Each row is a point on a tangle of strands that fork, close into loops and nearly touch. The rows are in no order.
In the rows, zero is written as 128.
Points whose rows are less than 104 apart are linked; no others are. Some points are linked to none.
kino: [152 163 166 107 134 126 188 129  46 152 129 105 140  75  89 143 143 123
 196 135  79 102 170 113 136 128  90 145  92 101 128 105 164]
fet: [179 118 114  97 147 115  81 135 127 151  84  98 121  97 163 142 194 168
  66  98 102 112 166  93 146 150 148 157 157 147 165  96 117]
koni: [ 81 134 118 155 107 169 115 123 127 148 153 107 128 140 138 122 109 111
 144 146 149 148 107 148  66  87 122 121 142 116 184 155 127]
los: [129 184 128 127 172 130 161 117  70 143 111 143 110  93  88 149 131 129
 159 117  93 134 192 121 154 164  87 156 140 128 175  64 142]
beze: [180 121 164 104 152 159 153 110 112 145  93 173 139 146 100 199 162 100
 164 124 110 134 123 138 187 185  93 158 124 135 112 115 121]
zon: [150 189 171  73 103 116 174 110 140 200 111 120  89 122 102 189  80 126
 163  99 108 154 121 106 164 146  75 120  82  92 115 101 142]
Rimem: [138 160 158 118 142 155 182 114  36 162 131  99 114  73  98 132 134 126
 172 119  96  97 182 116 122 121 106 142  99  94 146  84 147]
teda: [ 89 158 149 129 107 152 132 128 123 169 133  88 129 103 123 120 117 110
 195 168 141 157  80 151  70 112  86 120 110  98 158 170 104]
nugo: [ 85 138  70 135 118 121 141 170 167  91 134 105 109 111 157  84  93 146
  96 102 129 119  87 133 117  99 230 114  96 137  60 162 136]
bubef: [168 159 115  85 132 145 123 114 115 167  94 154  84 121 125 188 123 121
 139 118  99 166 134 123 195 156  78 152 122 107 136  95 142]
tudom: [ 84 124  86 122  60 187  87 159 169 121 156 105 105 148 146 131 123 129
 103 134 133 135  60 131  64 109 188 103 123 125 138 173 131]
fef: [ 75 140  83 129 106 112  93 134 156  88 203 106  95 161 142 100 102  86
 118  93 146 100  87 111  72 104 161  83 133 117 191 117 158]
Ziga: [ 79 126  91 139  73 167  92 139 170 119 184 107 109 160 146 138 117 104
 103 135 146 129  73 125  60  97 161  93 141 135 180 150 152]
Pogab: [ 49 158 170 128  76 121 118 134 111 110 158  98 129 104 134  84 108 125
 152 149 164  93  98 202  98 125 174 101 104  86 189 146 102]
lagoz: [139 116  96 112 109 107 115 157 157  71 126 113 124 139 149  88 121 159
  59 113 134 129 144 113 119 146 173 138 136 135  99 127 140]
sitik: [ 70 138 135 164 122  99 128 156  96 111 149 117 167 107 148 101 127 143
 209 180 157  93  96 161 132  82 109 124 111  90 124 181 104]
mul: [178 108 180 111 167 116 140  94 140 154  69 187 182 119 120 197 172 120
 114 150 113 100 141 125 121 171 151 156 136 160 110 133 117]
Robug: [128 163 152 100 123 165 187 112  59 186 129  77  88  70  81 146 125 105
 168 107 107 112 167 109 105 113  93 118  98  90 141  85 145]
kor: [146 153 107  95  83 152 105 120 137 137 123 142 112 146 137 122 123 125
  96 117 123 145 122 127 126 112 103 144 133  86  89 136 131]
Vimal: [165 108 146  99 153 149 125 117 129 146  92 182 136 116 122 231 178 100
 146  91 131 119 136 119 185 173 100 155 141 117 106  99 123]
Zopi: [ 83 129 133 124 132 126  80 130 134 107 179 124 119 131 156 129  70  97
 100 111 145  79 126 110  94 126 158  56 121 107 220  75 136]
kufo: [114 101 142 141 172 106 140 132 154  74 101 136 176 144 122 148 175 127
  78 143 159 128 153 125 140 204 130 129 128 135  90 115  90]
biz: [113 117 114 155 151 111 145 132 161  56 110 134 145 168 107 110 140 131
  94 142 163 145 158 135 147 173 119 125 137 145  88 120 101]
bilo: [ 87  95 114 129 144  81 136 142 119  77 156 121 117 157 125  55  47 106
 120  84 190 106 161 134 134 117 153 102 146 148 160 106 133]
fale: [136 169 172 103 134 139 184 110  83 198 112  82  93  86  77 150 123 105
 179 120  91 146 159  98 117 117  78 109 101 107 130 110 157]
kupav: [ 89  39 163 181 128  82 130 159 108 100 129 103 154 142 153  81 106 118
 144 133 164 104 182 167 138  92 145 105 133 175 115 142 124]
Pakon: [132 110 150 103 148  84  80 131 154 109 130 116 122  85 128 144 219 117
 121  40 137 113 135 103 164 150 110 166 172  97 108 104 101]
difa: [135 157 131 105 118  72 105 150 179 123 129 138 105 105 120  90 141 155
 105 121 103 108 101 133 103 103 173 151 166 105  54 162 113]
zudob: [154 141 142 103 120 106 126 135 160 112 133 180 127 107  88 160 137 137
 114 117 157 105  78 161 160 135 115 142 180  82  45 146  92]
fameg: [149  97 119 118 140  65 100 154 184 107 149 113 156 100 177  95  99 160
  80 155 129 134 170 126 124 179 181 182 118 186 121 125 127]
Vula: [193 106 176 123 129 177 144  99 112 160  77 168 176 144 108 138 147 141
 149 148  95 123 103 130 131 125 114 136 113 152  78 151 125]
lukul: [166 144  80  92 124 146  79 143 113 146  96 109  83 131 150 153 179 155
  90  75 105 131 153  93 196 157 107 152 147 129 176  88 107]
sof: [144 109  70 121 120 119 116 158 148  60 135  86 137 124 140 106 148 165
  58 100 146 135 160  93 156 181 121 128 148 169 154 111 129]
Fevan: [100 121 108 180 140 120 139 154 108 129 151 132 165 126 122  90 143 147
 212 178 149 102  74 159 134  96  77 115 109 107  96 203 114]
feru: [158 109  71 149 123 115 103 143 124 110 184 113 129 153 151 107  94 145
  82 104 136 114 163  71 125 111 119  86 163 173 190  88 152]
rized: [173 143 111  78 115 135  97 124 125 158 105 143  79 111 160 191 163 129
 140  90 120 139 138 113 204 142  89 172 148 102 140  80 128]
Dinim: [116 177 136 137 132 140 136 101 110 147 139 133 124 143 104 101 106 110
 142 139 112 160 130 130 130 131  66 146 128  86 111 129 128]
Vuv: [138 153 102  89 116  89 108 156 148  56 113 129  95 121 146 102 156 128
  91  89 135 121 103 141 158 150 147 151 159  84  70 128 101]
Rizap: [202 111 157 111 156 163 162  97  93 133  97 157 141 154  89 178 178 106
 184 155  79 144 138 126 182 160  98 137 118 168 122 135 137]
vipil: [118 143  70 118  87 145 117 162 149  88 137 110  97 139 149  75 126 122
  89  94 129 124  87 130 112 103 208 123 114  98  66 158 130]
badu: [140 101  87 121  95 125 126 155 146  94 179  81 106 147 160  51 118 148
  78  74 119 123  89 104  94 140 204  94 114 158 123 117 153]
dasut: [158 124 169 109 125  83 134 111 170 167 118 189 157  87 108 203 186 134
 128 113 147 116  98 123 140 149 123 156 181 121  95 128 142]
gulam: [134 111 132  98 150  90  93 144 152 103 112 140 143 100 137 174 197 119
  96  76 141  99 144 100 162 176 115 164 155 102  92 110 107]
nizef: [ 76 117 148 171 108 140 121 133 103 131 150 101 150 132 147 115 120 118
 175 156 139 129 102 166  85  85 120 116 140 112 172 161 108]
gima: [114 161 124 128 128 182 140 101 101 188 162 104 103  78 107 149 122  90
 127 134 135 111 137 102  80 110 106 120 110  91 212  91 151]
godi: [ 87 166 170 123  79 153 137 124 115 161 143  81 122  73 120 112 117 120
 170 171 147 113  95 162  50 121 110 128 117 104 187 147 106]
nud: [180 144 163  85  99 122 158 111 138 179 117 147 112 132 110 173  84 133
 167 117 142 133  81 130 159 138  71 146 130  93  81 123 104]
Zod: [ 81 123 161 143  84 114 108 162  79 127 127 128 179 128 209 136 109 130
 165 172 142 100 132 178 132  93 140 118 107 128 180 164 129]
sed: [ 51  60 143 154 113  89 121 163 107  95 131  90 121 142 170 100  94 120
 160 147 153 101 114 196 145  83 179  88 145 152 134 170 110]
tevo: [160 139  98 125 137 183 138  93  87 217 117 130  92  98 107 153 121  92
 150 150 105 163 137  85 109  81 119 121  85 121 200 109 157]
Sugul: [163 135 157 106 118 120 133 125 141 130 120 173 130 128 107 178 139 123
 129 117 154 118  87 150 173 162  95 154 165  86  69 125  97]
zimo: [141 150 150 114 120  60 109 136 178 123 129 142 110  94 121 117 178 147
 106 111 107 125  92 140 120 115 149 157 188 108  72 145 115]
ser: [151  98 138 175 142 187 136 107 108 149  92 135 159 153 147 134 150 139
 116 144 107 158 153 108  94  84 134 115 121 169 131 129 157]
Fogo: [178 117 145 100 115 105 108 100 148 163  95 149 111  83 138 208 203 145
 146  90 115 123 127 118 169 115 114 164 156 120 122  80 152]
mugol: [117  78 130 181 127 174 120 123 124 152 129 117 151 139 169 155 123 149
  83 138 131 155 141 109  62  75 155  88 143 184 174 132 171]
dotu: [186 142 115 101 135 169 145  93 100 198  88 141  88 119 113 171 110 107
 167 137  86 179 139 105 160 108 107 130  88 136 137 104 151]
surib: [199 121  97 105 134 137  90 120 120 166  62 129 113 102 154 166 179 168
  78 124  99 120 173  81 157 138 155 151 139 159 163  91 132]
panut: [106 158 145 120 109 179 119 108 115 165 173 114 108  80 118 145 111 103
 117 151 148  89 118 130  61 113 127 111 111  91 229  96 136]
seler: [138 126 143  91 111  86 101 128 155 106 138 131  96 105 141 143 198 127
 127  60 136 124 100 128 165 137 103 172 188  78 101 107 113]
bevik: [193 111 123 104 131 156 111  97 117 157  57 174 114 103 131 202 165 143
 122 137 101 150 156 104 171 129 148 145 127 146 126  85 142]
bapez: [188 111 149 110 116  91 137  83 168 177 111 159 127  76 114 219 201 149
 166 102 110 134 111 111 161 109 127 155 143 137 129  95 173]
fubev: [115 137 101 156 148 111 133 113 131  70 119 131 131 169 118 105 126 124
 104 128 157 154 171 124 140 150  91 148 162 140 132 118 118]
kilem: [145  94 104  99 153  87  91 164 169  83 131  81 160  77 160 102 151 150
  70 110 137 129 160 114 136 202 158 167 136 157 150 118 109]
Moni: [ 86 136 100 156 139 116 149 130 139  66 139 127 124 171 103  71 105 121
 126 130 171 155 133 148 135 114 127 117 136 120  91 140 115]
Sedu: [ 64  59 157 155 114  82 114 171 102  98 135  98 142 149 174  85 102 109
 151 152 172  99 151 179 167  87 155 103 125 150 129 159 114]
Dob: [ 80  84  97 159 105 134 118 149 148 107 173 106 126 149 142 112  93 136
  84 110 144 145 126 115  79  94 169  88 140 161 133 146 153]
Bok: [ 42  73 129 179 120 129 145 149 162 102 146 101 132 122 140 103  89 152
 107 138 132 149 100 140  97  90 209  92 129 172 106 177 127]
fadov: [ 87 126  97 167 149 128 159 153 161  57 121 128 128 154 103  79 103 144
 115 135 150 139 117 149 144 105 168  98 125 140  58 150 114]
nira: [149 160 179 113 135 108 175 123  92 183 128 112 138 127  86 120 131 111
 197 144  96 126  95 112 134 132  53 128  83 118 110 159 141]
vosap: [177 110 187 126 155 132 137 110 143 159  77 187 185 134 110 149 151 147
 119 156 108 105 121 141 116 149 139 150 131 150  81 140 112]
nofa: [134 188 124  59 107 113 118 131 134 141 140 137  78 119 128 156 125 121
 120  92 119 150 117 117 192 173  70 161 133  71 121 112 132]
luni: [ 97 186 119 118 139 115 139 124 137  90 131 150 108 146  90 112 119 112
 117 121 135 158 116 143 176 168  73 152 146  79 107 119 122]
gigub: [139 178  79 122 146 154 160 107  67 196 134 152  79  86  86 141 115 134
 134 116 104 128 181  92 127 137 107 129 128 112 191  64 158]
kikor: [197 102 160 100 105  99 163  82 163 184 100 176 145  87  88 226 155 148
 173 107 138 123 102 119 151 121 126 152 151 143 119 119 167]
keze: [108 130  73 135 112 114 135 149 142  57 139 119 119 164 120  84 111 138
  85 106 152 158 147 120 126 132 141 127 136 129  99 138 132]
deson: [ 37 103 114 183 112 156 137 143 153  96 140 105 120 141 130 100 107 147
 149 141 140 155  84 159 100  86 185  87 142 140 123 182  94]
lubu: [119  65 147 191 150  92 159 119 137  84 131 107 172 148 126  88 141 132
 116 147 157 139 197 138 119 147 130 112 137 200 105 115 111]
baleb: [130 148 142 165 141 124 151 123  93 134 141 135 162 153 104  92 146 121
 185 159 125 125 112 149 139 119  60 143 112 115  96 156 127]
zot: [146 145 140 159 151 145 156 104  96 114 108 143 150 168 108 135 162 111
 161 151 105 136 150 137 154 161  71 154 131 147 116 120 128]
piru: [ 91  83 157 200 139 137 139 145 137 119 117 120 184 155 129 101 145 162
 124 153 120 136 133 139 107 104 140 115 111 167  88 165 117]
gabap: [123 176  69  90 104 110 104 148 132  71 136 136  81 156 127  81 127 114
  96  94 132 145 101 133 157 146 135 146 135  75  91 139 118]
fere: [ 69 166 174 123  77 150 126 124 116 129 164  96 126  81 121 100 111 126
 155 157 162  99  95 183  72 124 142 113 113  88 193 135 103]
nosa: [ 88 111 117 170 142  93 133 124 120  76 148 126 124 161 120  71  82 118
 128 107 178 127 158 148 122 103 129 126 145 130 141 120 121]
tofof: [190 147 190  86 136 120 182 114 105 185 105 131 109 146  84 173 112 119
 202 129  85 144 112 120 177 150  76 128  84 129 124 135 150]
vok: [178 102 146 159 149 157 149 118  81 120 118 151 186 161 126 132 185 127
 191 166  93 123 163 119 131  87 114 143 116 183 123 151 152]
sazum: [179 116 151 123 161 114 103 116 155 159  68 162 166 117 167 156 139 152
  81 168  99 116 173 106 103 135 157 167 123 172 113 122 138]
Roliv: [136  90 142 184 142  96 151 111 116  80 122 127 171 171 135 103 167 126
 144 152 149 114 189 139 132 144 108 126 135 179 112 120 108]
piz: [139  98 113 106 153  73  96 157 188  92 133 105 179  86 173 118 131 148
  74 151 144 137 176 121 122 202 167 170 125 172 134 117 109]
nit: [169 122 100  92 124 132  89 130 111 159  91 122  86 104 163 175 187 140
 112  77 106 123 148 109 187 149 112 154 157 117 152  85 122]
Gebi: [142 170 164 121 133 144 158 106 106 175 120 126 121 135  97 137 106 107
 166 136 108 161 115 122 139 136  54 134 109 109 112 126 134]
kemas: [125 121 128 114 163  74 124 153 180  73 120 148 146 103 106 146 159 130
  81 134 154  95 113 152 147 162 165 132 155 104  57 141  89]
kop: [169 155  63 102 107 174 116  98 104 212 126 132  76 123 125 151 118 104
 116 138 105 159 141  84 138  99 106 126  86 105 171 109 165]
Vop: [189 105 160 112 134 188 141 100  98 174  93 137 164 142 112 135 139 124
 181 151  82 158  99 111 130 102  95 117  91 151 100 148 145]
mogo: [119  83 106 168 128 120 127 131 135  93 148 123 140 153 138 100  93 140
  85 106 156 141 183 110 105 113 125 109 152 182 141 122 144]
Lamum: [159 141  83 150 151 187 128 104  89 184 142 146 108 132 123 140 119 106
 132 137 126 142 145  88 105  82 120 121 115 126 209 103 158]
nune: [109 122 121 159 144 144 128 153 115 144 149 122 142 127 119  93 135 152
 190 171 132 129  41 163 130 119  76 100 100 105  76 204  89]
Fem: [128 126 145 180 150 108 140 116  96  97 124 125 157 165 141 101 144 117
 155 134 147 112 188 140 134 107  98 142 137 155 137 119 124]
pivub: [ 96 162 141 134  88 173  94 111 155 150 180 115 104 116 125 143 106  97
 127 164 156  95  89 149  47 107 132 114 132 115 229 119 134]
bop: [151 119 149 145 141 152 124 121 142 131  91 151 156 153 132 129 131 156
  84 147 118 139 148 122 108 125 124 140 126 149  82 125 131]
lenub: [116 112 126 162 163 113 155 142 165  60 120 127 149 154  98 103 126 149
  90 151 153 132 136 153 145 151 155 116 125 150  50 147  94]
keb: [132  94 132 146 136  91 120 143 178 103 151 123 166 118 161 101  91 163
  61 142 133 158 179 118 112 163 175 144 117 199 110 132 146]
tima: [ 68  92 132 130 105 111 101 137 134 111 170 109 111 156 153 130  59  89
 115 124 159  94  91 166  87 114 176  70 146 141 200 111 120]
Bev: [111  86 156 175 132  85 126 136  91  92 130 108 156 158 157  82 114 113
 145 127 161  91 191 154 146 105 120 132 121 154 143 129 121]
Vud: [135 129 127 158 165 130 152 102 105  90  95 143 163 162 122 157 175 110
 125 136 132 142 176 124 156 186  80 142 143 161 131 106 103]
Kuluv: [176 161  62  91 118 153  89 121 106 162 131 110  69 150 146 117 159 155
  86  93  98 130 137  95 170 148 106 124 135 113 196  99 130]
Tuzal: [162 174 150 100 131 134 159 108 122 172 102 153 106 136 106 164 115 106
 156 130 103 163 125 127 178 166  62 152 119 114 115  97 140]
dilis: [ 64 149  95 138  90 140 100 133 164 100 195 122 101 144 131 126 102  81
 124 128 158 112  76 132  59 108 163  95 136 118 196 133 144]
kur: [160  98 163 163 142 186 140 104 100 147  90 143 192 151 133 132 169 139
 144 151  89 149 142 120 112  85 129 120 118 179 108 146 150]
zenug: [172 160 157 126 149 122 171 115  89 134 127 148 155 153  88 138 160 103
 183 151  95 121 119 140 170 168  56 154 121 136 117 150 140]
dap: [173 170 173  71 101 105 166 109 148 187 114 127  88 137 107 201  84 134
 170 105 136 137  90 121 164 141  70 146 108  82 107 108 124]
Bap: [101 131 102 131 124 104 118 164 176 112 133 118 123 104 150  88  93 157
  91 127 106 113 102 132  96  93 225 138 109 122  60 173 121]
Sov: [217 109 186  80 119 136 174  97 112 175  90 151 121 141  84 205 103 124
 200 110 112 124 101 138 184 136 103 136  98 143 116 133 132]
Fufe: [108 148 138 129 121 126 133 141 108 167 135 100 139 106 127 110 136 131
 219 187 136 137  53 135  84 123  63 107  94 111 125 189 102]
tet: [ 74 115 108 174 142 163 132 149 139 115 144 112 133 129 123  95 129 159
 185 160 124 132  52 171 122 101 128  77 107 110  80 206  78]
giz: [109 124 126 155 168 126 139 150 186 102 117 142 146 126 112 100  95 172
 109 152 120 104 105 153 131 115 188 111 109 130  32 173  85]
bon: [ 65  76 153 184 136 126 131 150 170 122 141 114 158 125 148 104  83 163
  93 143 129 161 127 131 101 102 191 113 103 177  92 176 129]
Ner: [ 61 140 109 162 116 157 129 138 135 112 140 100 114 120 126  88 122 138
 198 169 143 151  66 177  91 104 123  97 121 100 125 192  80]
pugap: [214 106 184  90 114 126 173  90 136 172  90 168 128 115  91 217 123 136
 177 112 127 117 103 137 163 131 109 145 137 140 100 115 139]
rodo: [149 106  98 104 117  94 123 159 155  94 163  77 117 118 164  44 108 162
  70  84 106 122  99 122 107 169 221 126 118 171 117 113 141]
fop: [ 90  82 163 193 150 113 148 149 167 111 133 117 173 135 122  81 115 163
 114 165 131 136 143 138 120 114 166 109 109 184  73 162 107]
Zopu: [130 143 130 145 130 153 136 131 133 116 128 142 138 160  99 105 112 136
 123 137 131 149 102 150 140 121  97 126 127  91  55 154  92]
molut: [139 109 112 177 144 148 136 116 114 112 119 126 139 162 143 121 123 147
  89 118 143 147 187 100 115 116 109 123 139 173 137 113 143]
temo: [184  87 140  88 150 132 123 113 133 153  86 182 124  85 113 248 173 117
 167  93 120 123 140 106 187 147 141 146 131 134 127  85 146]
Naluv: [116 128 137 177 142 139 148 131 121 101 128 142 152 176 101  88 144 138
 142 151 132 131 118 161 137 126  97 133 128 121  73 154 100]
nefon: [146 107 123 113 166 133 107 127 137 117  76 151 166 106 149 196 192 119
  91 117 130 119 177  87 152 189 117 137 130 146 113  98 109]
zupuv: [120 162  71  98  92 143 111 144 143  92 147 122  92 157 134  75 116 115
  94 103 134 140  89 126 119 115 161 134 122  83  81 155 128]
deno: [161 173  56 116 114 158  96 120 113 161 161 127  81 165 136 107 142 135
  84 106 108 117 136  77 134 121 104 118 122 113 191 106 151]
zer: [194 119 138 107 141 184 152  90  97 171  81 150 121 145 105 162 132 116
 172 158  74 172 136 104 160 101 103 134 100 145 124 117 144]
Dufeb: [190 138 104  81  85 154  95  99 124 179 103 128  86 124 164 148 144 140
 102 113 107 134 135 118 155 112 108 146 141 102 119 102 141]
von: [115 165 149 150 158 120 147  99  64 115 132 123 145 122 119  93 120 132
 149 119 125 101 191 144 142 129  93 154 119 102 165  86 137]
fab: [105 165  84 122 137 115 116 133 133  56 119 136 103 159 114 107 124 118
  98 113 148 154 145 122 164 173  91 154 160 107 126 113 116]
nobur: [112 108  70 129 101 119  92 141 144  95 204 101 107 167 157  99 100 111
 103  88 137 112 101  89  83 105 150  74 140 139 178 115 164]
Gesim: [ 55  97 121 156  91 120 112 138 135 103 173 107 113 151 144 120  79 108
 139 128 158 115  94 168  73  88 178  91 165 141 175 149 109]
kazaz: [ 45  95 163 116 130  89 114 154  93 106 150 107 121 151 156  75  75  95
 115 111 162  97 121 180 142 134 177  71 102 119 181 123 133]
moz: [183 149 176  96 146 119 179 117  91 160 131 136 129 139  72 163 143 109
 211 141  75 124 134 123 183 159  78 138  97 150 128 151 158]
sevum: [141 179  99 118 162 147 160 124  81 182 111 156  74  86  82 160 128 132
 152 117  97 157 179  98 156 158  97 137 130 123 177  68 157]
zimov: [136 143 127 110 111 138 124 139 148 105 123 165 123 143  96 115 115 140
 114 129 140 128  90 153 151 130 113 132 146  82  42 146  90]
Dizil: [ 85 122 115 148 133 165 116 151 170 103 117 139 135 130 119 101 103 153
 129 133 123 140  89 142 115 103 173 108 118 105  46 180  99]
nelal: [ 99 180 130 134 169 117 155 116  99 117 113 137 127 107  81 148 144 115
 150 109 112 150 166 127 167 195  50 159 139 110 156  82 132]
kol: [109  86  72 130  94 106 116 157 150  91 208  84 112 159 157  76 108 121
 101  77 135 120  90  89  96 118 176  62 126 177 138 108 166]
tola: [189 150  92  82  93 149 124  99 121 208 100 135  69 115 134 168 110 115
 139 125 101 165 138 100 167 104 104 139  81 108 140 101 148]
sape: [128 159 153 133 135 108 165 142  79 160 141 115 161 112 100 104 133 120
 205 166 125 115  89 115 130 120  53 130  99 105 115 172 141]
duval: [197 116  74 101 124 157 104 112  94 164  64 164  91 123 142 165 168 156
 100 128  93 146 165  89 175 122 140 142 126 150 157  86 140]
Lere: [ 63 118 150 105 119 109  76 143 132 107 173 124 112 147 161 127  58  90
 102 127 142  74 102 143  94 143 174  42 118 130 201  83 122]
suf: [ 42  95 126 176 111 118 136 148 132  99 145  95 124 136 148  96 112 136
 176 154 148 123  99 180 117  82 171  88 152 141 137 184  90]
Zaga: [102 185 106 129 127 132 135 115 125 111 143 139 117 148  98  86 107 115
 112 132 134 169 130 134 135 132  82 142 137  79 115 140 134]
rila: [137  95 140 120 187  95 115 137 154 111  93 149 181 117 136 182 175 116
  81 136 146 105 153 106 133 200 137 146 136 129  93 117  91]
fuvo: [ 99 123 119 140 131 136  86 115 124 124 187 125 124 138 156 144  81  99
 102 114 155  93 124 109  79  97 140  91 144 116 220  98 141]
vof: [114 139 110 115 116 106 105 163 181 118 126 144 120  95 134  88 114 158
 110 121 100 108  93 136  95  84 196 140 139  95  43 172 114]
fim: [159 118 109 105 140  68 116 157 169  96 143  79 111  99 161  46 114 151
  88 100 104 121 114 139  97 165 212 179 151 166 128 127 117]
Bikeg: [127 136  90 136 106 199  93 108 134 175 146 119 113 146 139 139 125 102
 110 144 142 156 107 117  92  87 102 118 110 110 169 135 159]
vor: [122 132  91 153 139 159 105 112 111 152 168 131 118 145 146 132 109 119
 106 122 144 122 147  91  90  90 124 107 132 118 209 107 161]
veg: [ 80 143 163 143 129 146 127 112  72 136 162 113 136 113 139 103  95 120
 126 114 148  95 155 150 105 110 132 114 105  86 194 100 132]
Paza: [141 126 116  97 133  70 104 156 167  82 130 105 118 103 156  85 130 158
  66 115 110 119 129 132 109 150 186 169 152 138 100 131 122]
fek: [147 125 145 132 144 118 109 135 162 131  92 154 163 128 158 135 128 161
  72 159 111 126 159 114 101 134 152 165 120 154  92 127 129]
neziv: [ 65 159  96 139 104 178 116 140 154 119 152 121 107 126 111 100 100 111
 159 144 150 168  65 152  78 113 134 104 119  96 123 188  93]
Ler: [ 90 152 135 140  75 169 114 118 152 151 164 115 106 127 130 124 104 112
 149 172 160 127  85 166  45 106 127 112 145 125 210 153 115]
luga: [ 97 129 161 152  92 134 116 128  75 137 140 101 159 129 187 129 117 120
 163 156 138 107 129 179  97  90 137 119 115 115 205 139 125]
kunet: [134 103 163 180 146 137 146 120 138 114 103 135 182 163 125 113 157 151
  98 150 123 139 162 129 108 130 126 129 124 166  84 145 124]
gad: [134 150 113 120 147 176 150 102  74 201 145 132  94  80 100 146 119 120
 128 118 122 105 166  89 103 112 131 117 105  92 209  68 153]
Vita: [167 111 122  98 160  92  81 149 157 127 102  88 150  81 169 128 170 153
  71 106 115 111 168  94 132 172 146 164 149 160 164 111 112]
Gego: [136 120 144 122 141  76 107 144 181 118 107 152 157 121 142 131 130 153
  76 156 120 109 147 127 104 147 162 173 143 134  78 142 109]
segid: [ 45 128 170 123  93 107 114 144 107 109 154 108 120 137 147  95  82 103
 127 136 155  97  97 197 122 130 189  73 109 111 191 138 118]
nepo: [118 136  64 122 106 133 101 136 136  92 185 110  99 175 145  82 113 124
  82 100 135 129 117  96 101 118 138 107 127 131 149 139 162]
sikol: [148 148 127  90 101  91 102 135 149  99 124 144  90 107 135 123 172 132
 105  92 126 128 101 133 152 134 129 163 187  75  79 128 113]
rupit: [162 111 122 169 152 163 145 110 122 125  94 142 155 150 145 138 140 149
  91 140 124 157 200  97 111 117 134 122 127 191 138 110 148]
Sorev: [ 74 122 149 149  89  98 116 164  88 118 132 137 185 114 189 125 105 142
 188 193 154  90 115 165 137  98 129 125 104 105 144 171 124]
duko: [170 160 172 107 156 109 195 122  70 158 131 119 129 103  72 151 146 114
 210 141  66 117 157 112 162 151  81 145 101 133 139 122 168]
fod: [178 123 154 109 166  99 110 107 150 151  65 179 174 113 146 187 167 134
  99 159 107 110 157 114 115 146 149 160 142 159 124 111 130]
Dom: [ 68  91 132 102 144  83 118 151 114  93 156 118 120 149 144  66  31  85
 115  98 173  91 119 141 134 132 171  69 125 125 180  94 137]
bili: [174 139 154  93 112 141 145 111 133 152 101 160 119 142 114 177 116 126
 139 124 133 142 106 136 166 156  74 161 142  99  78 124 119]
daz: [143 148  67 112 112 157  88 122 127 136 163 120  98 173 145 101 130 135
  75 101 119 135 132  96 112 121 117 118 123 111 152 125 159]
Leg: [143 180 163  95 130 122 193 112 112 200 110 110  74  97  76 171 105 108
 171 104  85 163 148 100 145 143  80 106  89 109 116  97 160]
Zimos: [188 111 144 133 154 160 152  98  78 134 119 145 159 155 103 141 170 110
 203 168  77 135 152 111 152 111  97 148 113 172 133 138 160]
safod: [ 67 118 106 155 114 177 114 148 152 116 133 118 129 137 132 103 108 139
 129 140 136 161  83 142  94  95 157  98 126 113  85 187 105]
mov: [118  77 116 158 128  99 138 136 165  93 148 125 150 116 138  81  91 155
  72 124 151 155 183 115 122 146 157 103 135 208 115 121 155]
seb: [116 141 129 160 144 167 125 103  80 156 142 125 139 139 137 112 122 103
 154 132 122 144 153 134  99  85 101 139 129 115 176 127 145]
roba: [ 59 113  69 156 116 117 156 156 148  86 159 110  97 147 127  82  90 102
 122 105 175 137  98 136 114  94 193  86 134 146 115 145 139]
Bup: [126 122 143 105 149  73 110 141 170  99 127 150 138  91 120 161 186 120
  90  95 151 101 121 123 147 164 133 154 170  96  73 132 105]
pebor: [140 110 127 130 175 152 138 112 113 100  85 147 169 151 127 192 185 104
 121 127 121 138 170 106 158 200  94 124 127 162 124 101 103]
Zek: [126 121 135 135 148  94 120 152 185 103 113 148 145 124 124 108  99 159
  83 158 116 110 127 130 114 128 181 158 133 135  54 158 103]
lepav: [ 59 167 135 129 122 141 130 115 118 114 167 113 128 107 102  76  92  97
 132 115 163 127 115 156  81 108 137 122 121  64 169 128 130]
soz: [204  92 154  91 146 152 127  91 127 159  57 187 130 103 106 227 161 127
 152 136 100 130 141 116 173 138 146 139 133 145 116  88 130]

A piece is two or more points that can be reached from each other along the links. Count, over all rows, the pieces, the separate loops (a circle has one, a figure eight two, a Y none), the forks (points with three links) and the tips (points with one).
pieces -> 4
loops -> 6
forks -> 11
tips -> 7

A fork is a point with three links, a tip a point with one. Leave the first point through the second and follow the links. Name the first fork or tip that comes.
panut; gima -> nelal
kop; tevo -> Gesim
nelal; los -> safod
bubef; rized -> nobur
sed; Sedu -> lubu
fuvo; vor -> fek
Fufe; teda -> Moni
nud; dap -> moz
moz; duko -> bili

Name the points in between on the shortest way along the links from the first point to the second, in order.
rila; kol -> kufo > biz > lenub > fadov > Moni > keze > lagoz > Paza > fim > rodo > badu
Rimem; Paza -> kino > duko > moz > zenug > zot > Vud > pebor > nefon > rila > kufo > biz > lenub > fadov > Moni > keze > lagoz
kol; fale -> nobur > nepo > daz > deno > Kuluv > lukul > nit > rized > bubef > Tuzal > bili > nud > dap > zon > Leg
Dom; zon -> bilo > nosa > Moni > fadov > lenub > biz > fubev > fab > luni > Zaga > Dinim > Gebi > Tuzal > bili > nud > dap
